Points, in no order, along strands that fork and pass close to each other.
Two points are linked if the straight distance between their rows is under 91.8. Some points are linked to none.
J_800: [  7.1   8.3  -6.3  -3.4  -2.0   4.0 -19.3  17.5 -26.8  42.4 -21.6   6.2
  -8.5  36.9  41.7   7.5  21.6  -8.2 -20.8  -2.6]
J_283: [ 14.2 -12.7  -4.3   2.2  17.8 -16.2  28.6   6.5  23.2   7.4   3.7 -46.3
  30.7 -42.9 -52.4  22.1  -9.2  -1.2   7.5  11.8]
J_146: [ 12.5  13.7 -23.5 -47.7  -1.0 -13.5 -22.6 -13.2  17.9 -11.5   4.6  16.4
  -1.7  61.3  -5.7  12.4   2.7  -9.4  22.6  69.0]
J_969: [ -5.0  11.2  25.9  25.4 -11.5 -34.8 -29.6  -4.7 -18.1 -42.9  15.1 -23.7
 -14.0  15.3 -22.4 -34.9  -0.6  -1.7  -1.9 -33.6]
J_871: [ 41.2  -3.6 -15.2 -32.4  -3.9  23.1 -27.1  50.5 -21.8 -29.9 -19.3 -17.0
  -1.0  -2.9  55.5   0.3   2.1 -53.1   1.8  17.2]
J_126: [ -7.2   5.2  24.3   6.4 -14.9 -16.5   6.9  17.3 -38.1  23.2  20.3 -12.6
   5.3 -34.1  27.3  30.3  34.5  14.1  18.7 -32.2]
J_632: [ 48.0  -3.4 -29.4   6.2  -1.8 -50.8   8.8 -22.3  20.3 -20.5  25.2 -36.5
  24.4  26.6   4.6  -0.2  -4.9  -9.9  27.0  37.0]
J_944: [  2.5  -4.0   6.5  49.2  19.6 -79.0 -21.3   5.2   2.1   4.7  40.1 -13.9
 -37.3  42.3 -36.2  -0.2 -16.6  -7.6  30.0  14.2]
J_254: [ 31.3 -15.1  -8.2 -20.8  -0.1  10.4 -26.5  17.4 -13.2   4.2  -0.7  12.2
   8.2  31.2  50.7 -18.5   6.3 -17.7 -14.7  22.3]
J_957: [ 12.2  17.8 -32.2  40.2   5.7 -54.2   2.4  34.5  -2.4 -30.7 -22.1  49.6
   1.8  29.7 -26.3   9.8 -27.4 -28.1 -22.3  12.2]
J_55: [-19.0  34.5   3.2   4.9 -21.5  18.7  15.0  -3.2 -32.4 -38.6  -7.6   4.8
  30.3 -10.5  20.3 -14.6 -20.6  10.2  -6.5  16.5]
J_310: [ 14.3 -32.3  15.4 -54.3  23.0  51.2  -6.6  34.2   9.8   2.0  -2.8  38.6
  12.3 -44.6  47.9 -10.8 -30.3 -29.4 -15.4  17.7]
J_872: [ 32.4  -6.7   1.7  -9.9   8.8 -13.4   6.7  24.4  35.3   0.4 -17.1 -21.9
  -0.9 -37.6 -46.1 -11.5 -28.7 -16.2 -23.5  12.4]
J_364: [ 33.7 -18.4 -43.3  18.4 -17.8  31.1   1.6 -11.9 -12.7  42.5  12.3 -15.7
 -12.5  25.1  56.1 -40.0  24.0  -9.8  -5.1  -7.3]
J_535: [-26.4  -8.9  -7.7   0.4  11.9  11.9  15.6 -20.8  26.8  36.6 -32.4   8.3
  36.2  21.8 -26.6  13.7   6.8  35.2 -46.6  12.6]
J_308: [-37.1 -39.6  38.9 -38.3  51.5  43.9   4.8 -19.0   8.0   7.6  15.3  25.5
 -27.7 -23.4   0.0 -11.4   6.1  -9.4  17.3  -6.5]
J_646: [ 14.1 -28.2  -3.6  -2.6   8.9 -61.8  -5.9  25.2   2.7 -71.2 -26.9  25.7
  13.8   3.7  37.6   1.6  -8.1 -33.5 -10.9  -6.4]
J_152: [ 18.6  17.3  12.4   1.3 -21.4 -32.1 -37.1  18.5 -32.5 -40.4   7.2   0.3
 -34.1   9.8  -3.2 -11.9   9.4 -21.2  12.0  -3.1]
J_518: [ 42.0   0.1 -52.9  16.6 -18.5 -20.2  62.9 -19.5  23.0 -45.2 -18.8  17.5
  25.8 -21.1  25.3   3.7  -8.5 -31.7   0.3 -19.2]
J_355: [ -4.8 -45.2  -9.5  14.6   6.4  -3.8   9.6   1.2  11.9  12.6  37.4  59.3
 -14.5 -11.5 -33.8 -21.9  14.8   7.1  -9.2  -5.3]
J_594: [ 28.8   5.3   1.1 -25.4 -22.8  49.6  15.9 -32.5   5.8  32.7   2.2 -25.4
 -50.7 -42.4 -12.8 -15.3  18.9   0.4  16.9 -17.8]
J_47: [ 33.9  27.1 -30.5 -15.2 -55.6  44.1  -2.9  10.8 -23.5  34.4   4.4   6.1
  28.0 -14.8  23.1   0.0  20.8  35.1 -28.9  29.9]
J_917: [ -5.3  19.2 -25.5  -9.2  -4.8  10.6  26.6 -30.5   3.7 -37.3 -25.2 -29.2
  38.9  10.2 -16.6  11.3  18.4   4.1   7.8  11.7]
J_670: [ -8.1 -12.8   5.9 -31.9  35.0  72.0   2.3  18.2  10.8  53.6 -37.3 -13.2
  -4.5 -22.8  -6.9   8.2  -4.1  -8.9 -24.9   7.7]
J_598: [ 17.3 -38.0   6.8  -1.1   0.8  28.2   2.3 -19.8  20.0  84.0  -1.1 -14.5
   3.4 -22.8  11.5  -0.8  16.1  41.4 -23.0  -5.6]
J_923: [ 20.1  35.0 -17.6  10.4 -33.6 -22.0  10.1 -22.4 -16.7  -3.4 -11.5 -48.4
  38.6  16.8   8.8  14.9  22.8  21.9  -2.5   2.1]
J_599: [ 36.1   3.5  10.0  -3.3 -13.1   9.1   2.5 -14.7   5.9  27.5  14.5 -14.5
 -75.9 -14.6   4.6 -28.1  -4.0 -30.5  20.1 -22.0]
J_74: [ 33.7 -35.3 -26.4 -12.3   1.3 -21.1   3.8  13.2  23.2   4.9  14.5  -4.7
  28.9 -22.3 -42.8  19.0  28.0   0.4  -0.4  24.3]
J_216: [-29.4  19.4  -4.7  18.5  -5.1 -31.2 -43.3  12.8 -33.9 -25.0   8.0  47.8
   0.7  49.5 -52.9  -4.6  24.4  26.3 -25.0   5.1]
J_198: [  4.3 -16.8   4.0 -53.6   6.6   0.7  -5.0 -21.7   8.0 -18.9  -0.5   4.7
  62.3  11.8  17.5   1.7  31.2  24.3 -16.3  23.4]
J_321: [ -6.0   8.0  -4.3  13.4   0.8 -31.6  -2.7  36.3 -24.8   6.2   2.7  10.9
 -52.5  -4.3 -19.9  38.1  20.5 -35.3  29.9 -21.7]
J_837: [-12.0  24.5  50.1 -11.5  -8.7 -18.2  -0.4 -51.0   8.1  -5.6  32.6 -23.0
  -8.3  -3.7  -5.1 -43.0 -30.0  24.2   3.6  18.7]
J_87: [-31.8 -14.3  34.1 -41.0  31.0  -6.5  20.5   0.6   7.0 -38.1  -4.3  30.8
  13.7 -39.0  10.6  36.8  -2.3 -13.1  21.2  18.8]
J_391: [-13.6 -27.4   3.8  32.3  11.2 -42.7  12.6  -6.2  -2.5  23.8  42.2  32.7
   6.0  12.5  -1.2   3.5  20.1  26.0  -2.7  -8.4]
J_325: [-16.2  20.6 -12.0 -18.2  15.6  56.8  -1.9  22.8 -11.9  31.4 -28.2 -41.8
  14.5   1.2  -6.7  25.2  -5.8  -7.0  -2.4  45.1]
J_780: [-24.0  19.5  14.8  45.7   4.8  12.9   3.9  40.2  -3.0  50.4  -2.3 -31.1
   6.4 -23.0 -30.2  23.8 -30.4  22.4  -9.2 -18.6]
J_601: [-11.7  19.7   0.6 -15.4  18.4  36.5   3.0   1.7  -8.3  30.4 -17.6 -27.7
 -10.1  19.4  36.4   2.1 -19.6 -20.2  18.0  38.5]
J_85: [-30.9  -0.8 -19.2  28.0  30.9  -4.5  26.3  32.7 -26.1 -17.0 -16.7  13.5
  44.0  -1.9   3.9  29.2  -6.3  -8.7  -2.1  12.2]
J_680: [-19.0 -21.3  16.1  52.4   3.7 -22.7  -2.4  -2.2  42.2  59.2  16.8  26.5
 -38.5   2.2 -57.1 -10.4 -27.5  38.3 -30.0 -51.4]
J_972: [  6.5  36.1  27.8  10.3   3.0 -43.4 -15.8 -30.6  35.1   0.0 -15.5 -31.7
 -44.1  41.1 -37.9 -24.7 -32.5 -11.3  -8.4 -19.7]
J_104: [ -1.6 -48.5  32.9 -26.4  26.7  11.5  -5.7 -16.9  -2.9  -4.2  28.8  -7.3
  -1.5 -34.7   9.3 -27.7  12.9   4.2  17.3  -9.0]
J_15: [ 12.1  -8.1 -17.7  34.7 -17.0  47.6  -3.4   3.5 -14.2  62.5   3.9 -31.4
 -32.5   0.3  36.6 -18.9  19.4  -2.5  -0.4 -46.0]
J_455: [ 17.1   5.4  37.7   8.6 -17.5 -15.3  -7.6 -24.0   8.7  13.6  25.8 -40.3
  -1.7 -23.6 -24.9 -36.5 -15.9  36.5 -11.2 -11.5]
J_67: [-12.6 -29.6  40.7  13.3  23.7  22.1 -27.3  28.3  -3.8  45.1  18.2 -32.3
  -4.2 -23.0  -5.3 -21.6 -24.9  13.5  -7.1   8.4]
J_510: [-64.6  41.1  16.2   9.2   6.4  26.1 -11.4 -36.0 -29.4 -31.4 -39.5 -16.2
   5.5  46.3   1.5  -9.5  11.1  16.6 -15.1 -50.9]
J_724: [-38.2   2.1  35.1   4.8 -12.5   6.2 -20.6   0.9 -23.9 -24.0   3.4  31.7
  -3.2 -25.1 -25.1 -23.2  21.6  30.1 -33.7 -78.9]
J_654: [-24.4  21.5  -2.2   8.2 -20.4 -13.0 -27.1  11.7 -37.0 -35.1  -6.2  36.1
 -12.5  16.4 -35.5  -3.3  34.5  15.5 -22.5 -43.6]
J_521: [-43.1  63.6  26.4  -5.3 -18.0  17.8  35.0 -43.7 -25.1  13.6  -5.0   5.7
 -45.9  -3.0   7.8  25.9   0.0   5.7  38.5  -8.3]
J_507: [-28.2   0.1  27.3  27.6 -14.9 -34.7  -8.4 -47.3 -20.3 -41.5  41.2   2.9
   4.4  21.6  -1.3 -46.8  13.5  33.2   9.3 -43.6]
J_129: [ -6.3 -30.7  18.0  19.3   8.7 -22.0   1.6   0.9  -7.5 -45.2  12.6 -40.4
  47.3 -41.3 -27.8 -18.8  -2.8  11.5  -2.9 -30.6]
J_804: [ -5.8 -55.5  -5.0   7.1  30.2  32.3 -26.2  -7.3  14.6  33.5  -3.6  -6.6
 -37.7  38.6  10.0 -44.9  20.8 -19.2 -16.8 -22.8]
J_115: [ 43.8 -16.2 -15.5 -38.3  -8.9  -1.7  20.5 -11.5  71.8 -66.7   6.4  80.9
  24.7 -25.2  41.2  18.0 -34.3 -26.3   9.6  18.9]
J_582: [ 10.6  31.9  18.4 -23.5 -22.8   2.4 -10.9  28.7 -18.0 -23.8  -8.4  13.7
 -48.5 -27.9   4.4   1.5 -13.3 -41.0   7.7   0.2]
J_999: [ 26.2   6.2  -8.3   8.8 -25.5 -29.4  60.4 -19.9  10.5 -27.8   4.0   7.2
  21.6 -60.3  15.5  11.8  -9.2 -14.2  12.0 -20.4]
J_319: [-18.7 -10.0  16.0   1.3  35.3  40.7 -20.4   6.3  -1.5  44.0  -1.6 -60.9
 -53.1  26.4  16.8 -16.8 -14.0 -21.4  22.6  10.7]
J_953: [ 43.7  20.0  26.8 -47.3 -23.0 -48.1   8.5 -12.3  12.5 -11.0  -9.3 -30.3
   4.3 -29.3  17.3  34.6   6.2  -3.8  18.9  21.2]
J_686: [ 28.8 -33.5 -17.9 -54.9  20.0  25.0 -23.3  22.8  13.9 -45.2 -26.8   7.5
   5.2  27.6  58.6   6.8  22.8 -64.1  13.2   1.9]
J_26: [ -9.6 -11.5   4.9  12.8  29.5  26.2   2.2  -4.4  11.5  10.2  11.5 -23.4
 -61.5  11.4  -7.5 -43.0 -19.6 -45.2  24.8  -5.7]
J_137: [ 30.1  -7.6 -41.3  -2.2 -14.5  13.6  48.2  -5.3  28.6 -79.2  -8.6  18.5
  46.0 -27.0  43.7  14.2 -29.4 -31.8  24.0  12.2]
J_937: [-26.1  -1.3  48.5  31.9   8.6  28.1 -28.5  37.3   8.6  77.4   8.5 -20.7
 -44.6 -23.2 -23.7   8.2 -39.9  29.6  -8.9 -20.9]
J_842: [ 24.9  36.5  -2.3 -34.0 -24.2 -13.2 -17.3 -13.1  -2.5   6.5   6.7  -5.7
  -8.8  32.0  22.5  -2.1 -11.9   4.9   8.0  63.7]
J_707: [ 46.8  -1.1 -42.5 -46.5 -29.5  18.1   1.7 -26.6  17.9 -25.8  -6.9   3.9
  65.2  12.5  19.1  -2.1  38.3  15.2 -19.1  25.7]
J_178: [ -9.8  -7.9  14.4  31.4  18.6  -0.5 -40.8  11.3  -6.5  22.1  13.7 -32.6
  -5.9  34.4   7.1 -34.3 -25.5   2.3 -15.1  10.1]
J_338: [ -0.5  19.2   6.9  20.3  -7.8 -73.8   0.4  28.5  -4.3 -47.5   1.3   9.6
  12.8 -11.7 -57.5  30.6 -11.3   2.1   8.4  17.2]
J_42: [ -7.1 -12.5 -43.9  30.3  27.9  -4.3  18.7  29.2   8.4 -21.6   1.0  38.1
  23.2  12.1 -20.3  -3.6 -29.6 -31.0 -10.6  31.1]
J_794: [ 35.6  13.9 -12.5 -62.6 -15.6  44.3   6.2 -27.5  53.5 -69.5 -10.7  11.5
  41.5  10.3  42.1  18.4 -20.1 -20.2  24.6  36.9]
J_634: [ -3.6  -2.7 -44.7   3.5  33.1 -33.4 -10.9  -5.3   8.0 -30.1  -5.9  20.0
  -7.3  72.9 -22.6   6.4  -2.7 -24.1  17.4  43.8]
J_290: [ -8.8   6.3 -24.4 -12.4 -12.4  -3.9  20.6  10.5 -11.3 -24.3   6.5  67.9
  16.8 -22.9 -15.9  22.8  20.3   0.3 -11.7   8.9]
J_775: [-10.7   1.3  -8.2  36.3 -16.5  34.9 -33.8  22.9 -16.8  63.5  -0.8 -29.0
 -37.7   9.7  -7.9   6.7  27.7  19.2   2.5 -33.5]
J_968: [-31.7  14.8  12.8  12.8 -22.4  21.7  11.3  19.6 -47.9 -35.0  -2.0   1.9
  57.0 -44.8  19.9   8.5  10.7  20.6  -7.3 -11.1]
J_71: [ 25.0 -11.5   1.4  -3.9 -29.4  14.0 -19.3   1.6   0.0  68.7   0.6 -39.5
  14.9 -32.1  -0.6  18.5  42.5  44.6 -21.3 -16.1]
J_165: [-24.1 -31.4  13.1  43.6 -15.2   7.6 -67.3  20.4  17.5  47.4  26.6 -36.7
 -13.4   8.8 -46.7  -0.3   8.1  78.0  -6.6 -88.7]
J_384: [  3.8  13.2  16.2   7.1   0.9   4.1  -8.4  30.6  11.0  19.7 -10.7   7.4
 -30.0 -18.4 -38.7 -21.0 -36.7  -6.9 -31.9  -5.6]
J_237: [-13.8 -39.5  18.2 -68.0  45.4  23.7   1.0 -36.9  26.5  15.6   3.9  33.4
 -28.1  11.8  40.3  -2.0  13.1 -18.8  19.7  -1.9]
J_876: [ 20.3  -0.7 -31.9  43.0  23.4 -58.7   5.5 -15.4   2.7 -15.2  22.0  11.0
 -22.8  64.1 -18.5  -8.4 -14.7 -22.8  31.4  30.9]
J_489: [-44.4  45.4   5.0  41.2  -5.4  15.1 -20.8 -21.6 -25.3  -5.4 -12.5 -15.5
 -29.9  67.7 -11.0 -23.0   0.0  14.2  -0.9 -43.7]
J_796: [ 11.8 -43.1  19.0 -71.3  39.8  30.1  -2.6  -0.9  47.6 -16.4   0.5  25.4
   6.8  -8.2  28.2   5.7 -11.8 -36.6   9.9  16.3]
J_766: [ 33.8 -45.5 -34.5   3.8   2.8  27.3 -14.2 -19.7  22.9  20.9  12.2 -43.8
  17.7  24.1  22.5 -48.9  18.2  -0.7 -12.9  10.5]
J_529: [-43.3  34.3  10.3  27.1   1.6  31.2  36.2 -43.9  -3.5  40.3   5.1  11.5
 -51.0   8.3  -9.5  -6.3 -10.5  16.7  21.8 -19.8]
J_149: [-30.0  10.7 -25.6  39.4  -0.2   0.6 -46.2  14.4 -22.3  25.4   5.1  34.4
 -12.3  74.8 -34.9 -13.0   1.6  31.1 -27.8  25.7]
J_402: [-32.7  65.0  16.7   6.1 -14.3 -27.2  22.1 -14.9 -31.4 -20.3 -16.2  21.0
 -12.8  18.6   4.9  33.1  -1.5   1.0  18.1   8.1]
J_363: [ 40.1   4.6  -6.5 -91.0 -17.7  49.3 -20.7  19.8  14.1 -13.8 -21.8   9.3
  22.0 -30.6  30.1  21.5  17.1 -14.5  -1.8  20.3]
J_562: [  8.3 -22.9  -6.5  -9.1  -7.3  69.7   7.0 -43.8  10.8  64.2  20.2 -26.1
 -44.8 -38.5 -15.4  -9.9  12.1  22.2  35.5  18.9]
J_931: [ 10.8  15.7 -12.1 -24.2 -34.0  38.3   4.7   5.6 -16.8  44.0  -6.2   3.7
   0.8 -30.7 -13.6  20.5  35.8  22.8  -7.7   2.7]
J_385: [ -5.9  18.7  11.2  11.6 -33.2 -22.7   6.7  25.2 -43.8 -13.4 -10.9  30.2
  -3.7 -32.7  21.8  39.4  42.7   3.1   1.4 -52.6]
J_883: [ -0.1 -32.0 -17.1 -11.1  -0.2 -15.8  22.2  11.5   4.1  18.2  17.5  40.6
  21.0 -38.0 -39.2  46.2  45.4  14.3   5.7   5.2]
J_744: [ 41.7  44.1 -34.6 -19.9 -47.0  27.0 -10.8  -6.7 -14.3   7.9  -5.2  -3.4
   1.7  17.4  20.5 -18.1   5.5   5.3 -13.9  39.8]
J_716: [-20.3  -2.7  10.3  47.5  -8.2  -1.7 -47.9  15.6 -11.6  39.5  29.5 -36.3
 -21.2  22.0 -31.8   2.1  18.7  44.9   5.2 -41.0]
J_566: [-30.7 -20.8  18.2 -38.9  29.9  12.4  -5.6   6.3   1.1  -9.6  -7.0  16.0
  33.7  -5.5   5.1   4.3   7.7  -2.3 -23.1  15.5]
J_578: [  3.4  20.9   7.7  12.2   0.9 -49.0  -9.1  20.5  -4.3  -7.3  22.2   2.9
 -30.3   1.3 -56.1  15.1 -17.8  -5.2  23.7  35.0]
J_401: [-33.5  24.9  14.9 -19.7  -0.4  27.2 -14.2   4.0 -15.1  52.0 -36.0  23.0
 -20.9  31.7   8.6  18.7  24.6  14.8 -37.9 -11.5]
J_755: [ 39.4  46.1 -10.1  28.8 -19.7 -40.0  17.1  21.5 -15.5  -2.6 -10.7 -20.1
  31.0   0.0  38.9   9.0 -40.2 -10.1  -7.2  33.1]
J_824: [-12.8   2.0  26.1  28.4 -19.7 -43.4  24.6 -50.9 -12.5 -25.8  46.1  -7.0
  10.0 -20.0  -8.2  -7.8  22.8  34.2  26.2 -46.1]
J_448: [ 18.7 -44.5 -47.5  29.4   6.1  28.9  15.3 -28.6  41.8  53.2 -16.5 -24.1
  16.2  36.9   3.6 -30.4   1.1  10.0 -28.9  13.4]
J_537: [ -2.1  53.5  18.9  27.0 -18.5 -56.6  27.9  13.1 -23.0 -12.1 -18.9   4.7
   6.6  -9.2  34.7  35.0 -33.5  -0.4   7.0   6.8]
J_856: [-28.4 -12.8 -16.8  13.2  29.5  14.8  25.5 -27.5  -3.1  -4.2  12.5 -21.6
 -21.3  32.4   6.0 -15.2  -8.7 -29.8  34.7  -3.3]
J_19: [ 24.7 -45.4 -34.3 -22.6  21.8 -20.4  -5.5  11.6  27.5 -43.4  -7.8  36.8
  18.5  29.8  41.1  -5.3   7.6 -47.4  -2.7  -0.8]
J_538: [-18.4  -0.7  -5.1  64.7 -41.9  10.1 -48.6  21.1  27.6  62.8  19.0  -5.1
 -31.7  17.0 -51.0 -16.7 -23.6  80.2 -29.3 -80.5]
J_612: [-60.8  20.6  17.6  31.6  15.0  -2.4  13.8  22.6 -45.6 -18.8 -23.2   9.3
  55.6  -2.0  26.9  35.5   5.2  13.3  -7.4 -22.5]
J_956: [-28.7 -10.2  -1.4 -22.3  28.4  42.1  22.2 -14.6  26.4  47.5 -42.3  17.4
  -4.4  -8.2 -30.6  14.5   3.5  13.8 -38.0  -7.1]
J_60: [ 25.3  12.9  29.0 -25.5 -22.4 -13.6  -2.7  39.9 -10.2 -28.7 -22.0  29.0
 -18.2 -65.9  16.9  15.3 -22.6 -19.4 -23.5  -7.5]
J_98: [ -6.9  -1.4 -18.7  -4.6  26.4   1.6   1.0  33.4 -19.5  22.5  -9.9   2.2
 -41.6  24.4   2.6  29.7  15.5 -45.5  39.7  26.2]
J_947: [ 48.2  -4.0  -4.1 -19.3 -13.6 -66.0   9.6 -22.1  18.5 -27.1   5.7 -28.6
  -5.9   1.4   5.0  15.7  17.8 -23.9  32.9   7.7]
J_272: [  7.9 -25.4  -6.7   8.9  22.1 -33.6 -13.4  -2.5  -5.0 -27.6  26.9 -50.4
  35.3  17.5  -2.4 -11.1  -1.1  -6.3  26.3  33.1]
J_58: [-39.5 -10.5  50.4  -8.0  11.5  -5.8 -21.0  20.7 -23.0 -53.4 -35.7  16.5
  13.7 -28.5  -2.2 -20.8   1.7   0.7 -44.4 -66.5]
J_763: [ 21.9  11.2 -24.5   6.4  13.0 -63.6  -3.1  23.1   6.0 -75.8 -44.1  30.3
   3.0  28.2   9.2   9.5 -37.1 -43.0  -5.3  23.4]
J_246: [ -9.9 -34.8  37.7  17.0  16.1  -6.9  -5.7 -17.6   4.1  -7.6  44.7 -38.8
  12.8 -32.0  -5.8 -48.5  -5.2  23.4   3.8 -24.5]
J_875: [  8.7 -42.2 -22.6   6.8   9.0  36.3  21.7 -15.7  27.5  72.2  18.0   1.4
 -38.7  -8.2 -19.7   0.6   1.3   4.1  18.7  42.0]
J_520: [ 25.2  32.7  -7.1  25.0  -7.1 -26.1 -14.8   9.2  -6.2  -1.4  -9.9 -40.1
   0.8  35.7   8.1 -21.7 -29.0 -17.3 -11.9  15.1]
J_709: [ -4.9   8.0  -5.4  84.7 -23.0  -1.1 -12.7  23.7  22.6  63.3  23.7   3.9
 -50.8   3.1 -41.1 -17.3 -50.9  35.9 -15.4 -65.7]
J_894: [  7.6   9.9  -8.4 -53.1 -20.3  56.0  -3.7  13.2 -10.1  -2.3  14.2   5.0
   6.4 -34.8   0.3  11.4  25.9   5.5  18.9  34.0]
J_803: [-34.2   6.5  12.4 -33.9  28.8   3.1   5.5  -2.7  -2.9  29.2  -6.6  19.7
 -45.2  22.5  -3.3  40.3  16.8 -14.8  26.8  23.5]
J_399: [ 17.2   3.1   8.9  22.8 -19.9 -45.4  11.9 -19.7 -11.3  24.9  14.4 -37.9
  35.5  -8.3  29.1  25.0  34.8  30.2   9.7 -31.8]
J_329: [ -2.3 -47.6  -5.3  19.3  19.0 -39.9  -5.1  -1.1 -16.3 -75.4  28.0 -18.5
  33.0  -8.1 -14.6 -17.3  14.7 -12.5  29.6  -4.0]
J_10: [-12.0  28.6 -20.9   4.6 -43.2 -14.0  25.3   4.5 -38.5 -44.8  -5.4  75.7
  -6.8 -23.7  -1.6  20.0  35.7   7.2  -1.2 -24.8]
J_911: [-54.5  31.6  -8.0  45.4   0.0  24.3 -34.1 -29.8 -18.3  18.2  -0.8   7.0
 -26.1  90.5  -8.6 -31.7 -12.2  33.7 -14.3   6.3]
J_182: [-20.9  34.1  26.7  11.1 -23.6 -16.3  13.5 -17.9 -24.2 -15.7  37.7  -4.6
  22.2 -17.8  -0.9 -11.3 -20.5  30.1  15.8  27.4]
J_964: [ 12.9   6.0 -17.5 -25.5   4.7  22.3  44.2 -37.2  33.4 -55.2  -9.1   4.3
  52.7  -5.2  46.1  -4.3 -41.6 -11.9  14.4  33.6]
J_806: [  9.2  -8.5  12.4  22.2 -19.6 -26.3  59.4 -40.9   2.7  -5.3  38.8  22.9
  14.2 -62.7  10.3  -6.3   3.1  19.3  18.7 -35.5]
J_33: [-34.2   5.1   4.1 -35.6  37.0   6.2  -4.7  13.2  14.8  17.6  -3.5  19.8
 -11.1  25.3 -31.7  36.5 -13.2 -11.5  20.1  70.8]
J_302: [ 34.4  -7.7 -46.1 -42.1  -7.9  19.5  -5.7  -2.4  22.7 -56.2  -7.7   7.6
  62.7  19.6  30.2  23.4  13.7 -11.7  19.2  36.7]
J_874: [ -8.2 -38.5   5.5  11.3  14.2  33.7   7.4  -3.1  10.7  55.7  38.3  41.7
 -31.9 -23.9 -11.6 -23.5 -17.0   9.5  -5.8  23.5]
J_857: [-31.3   2.1   7.7  30.3  11.2  19.5  26.4 -27.5   1.3  36.0  10.9 -35.8
 -20.3   3.4   3.5   4.4  -1.1   8.7  32.4 -15.1]
J_919: [-35.8  40.7  -3.1 -20.3   4.7  37.4  10.5 -26.6 -10.5 -33.0 -50.5 -27.1
   9.4  19.3 -20.6  -0.7  11.6  -0.7  -6.0  -7.6]
J_309: [-29.2  17.4  21.3  28.8  17.8   9.0   4.4  33.8 -14.4  -4.8 -18.1 -11.0
   5.7 -22.2 -29.8  -3.4 -38.0  -7.7 -20.7 -15.8]
J_374: [ 31.3  -6.4  -8.0  -8.6   5.1 -47.2  17.5  18.8   9.8  -2.3 -20.0 -15.7
 -26.2  -4.2   1.8  38.3  15.4 -45.5  23.8 -10.6]
J_855: [ -5.2 -50.4 -37.2  16.5  30.0   7.4  15.4  -6.7  36.0  27.2 -15.9  17.6
  43.1  28.7 -11.0 -14.8  10.5   6.7 -45.7   0.1]
J_299: [ -9.0   9.0  -2.2  20.3 -10.2 -50.2  -4.5  15.8 -18.6 -79.2 -22.1  15.4
  43.2 -11.8 -23.3  15.6  -5.8  10.2 -17.4  12.1]
J_828: [ 49.2   6.0  23.4 -73.0 -13.8  10.3  -7.2  -5.1  17.6   4.0  -4.6 -34.1
   9.4 -33.0  35.3  12.3   3.0  -9.8  14.0  30.6]
J_728: [-12.0 -10.8  26.2 -30.8  13.4  18.9   6.9  -7.3   4.1 -46.1 -48.4  17.8
  22.5 -29.8  24.6 -32.1   1.5  -8.8 -51.1 -60.3]
J_485: [ 33.4  -1.9  15.6 -23.4   3.8  14.8  13.6  40.0   6.2   2.9 -12.2  21.1
  13.2 -69.1  38.7  -0.1 -49.8 -28.5 -21.5   9.5]

A fork is a point with three links. Follow the links from the first point to the second and name the forks in between, in order.
J_520, J_775 -> J_26
J_964, J_129 -> J_246
J_828, J_55 -> J_947 > J_246
J_302, J_363 -> J_246 > J_947
J_968, J_598 -> J_246 > J_947 > J_931
J_944, J_953 -> J_931
J_71, J_254 -> J_931 > J_947 > J_246

A fork is a point with three links, a tip a point with one. Leave the first point through the second and follow the links. Name the first fork or tip that comes.
J_485, J_60 -> J_87
J_837, J_182 -> J_401
J_283, J_74 -> J_728
J_931, J_47 -> J_299

Follow the links from the first point to the second, and from the first to the third. Name the last point that the two ways share.
J_42, J_152, J_374 -> J_246
J_947, J_646, J_806 -> J_246
J_680, J_391, J_937 -> J_26
J_391, J_601, J_67 -> J_26
J_803, J_794, J_71 -> J_947
J_999, J_744, J_803 -> J_947
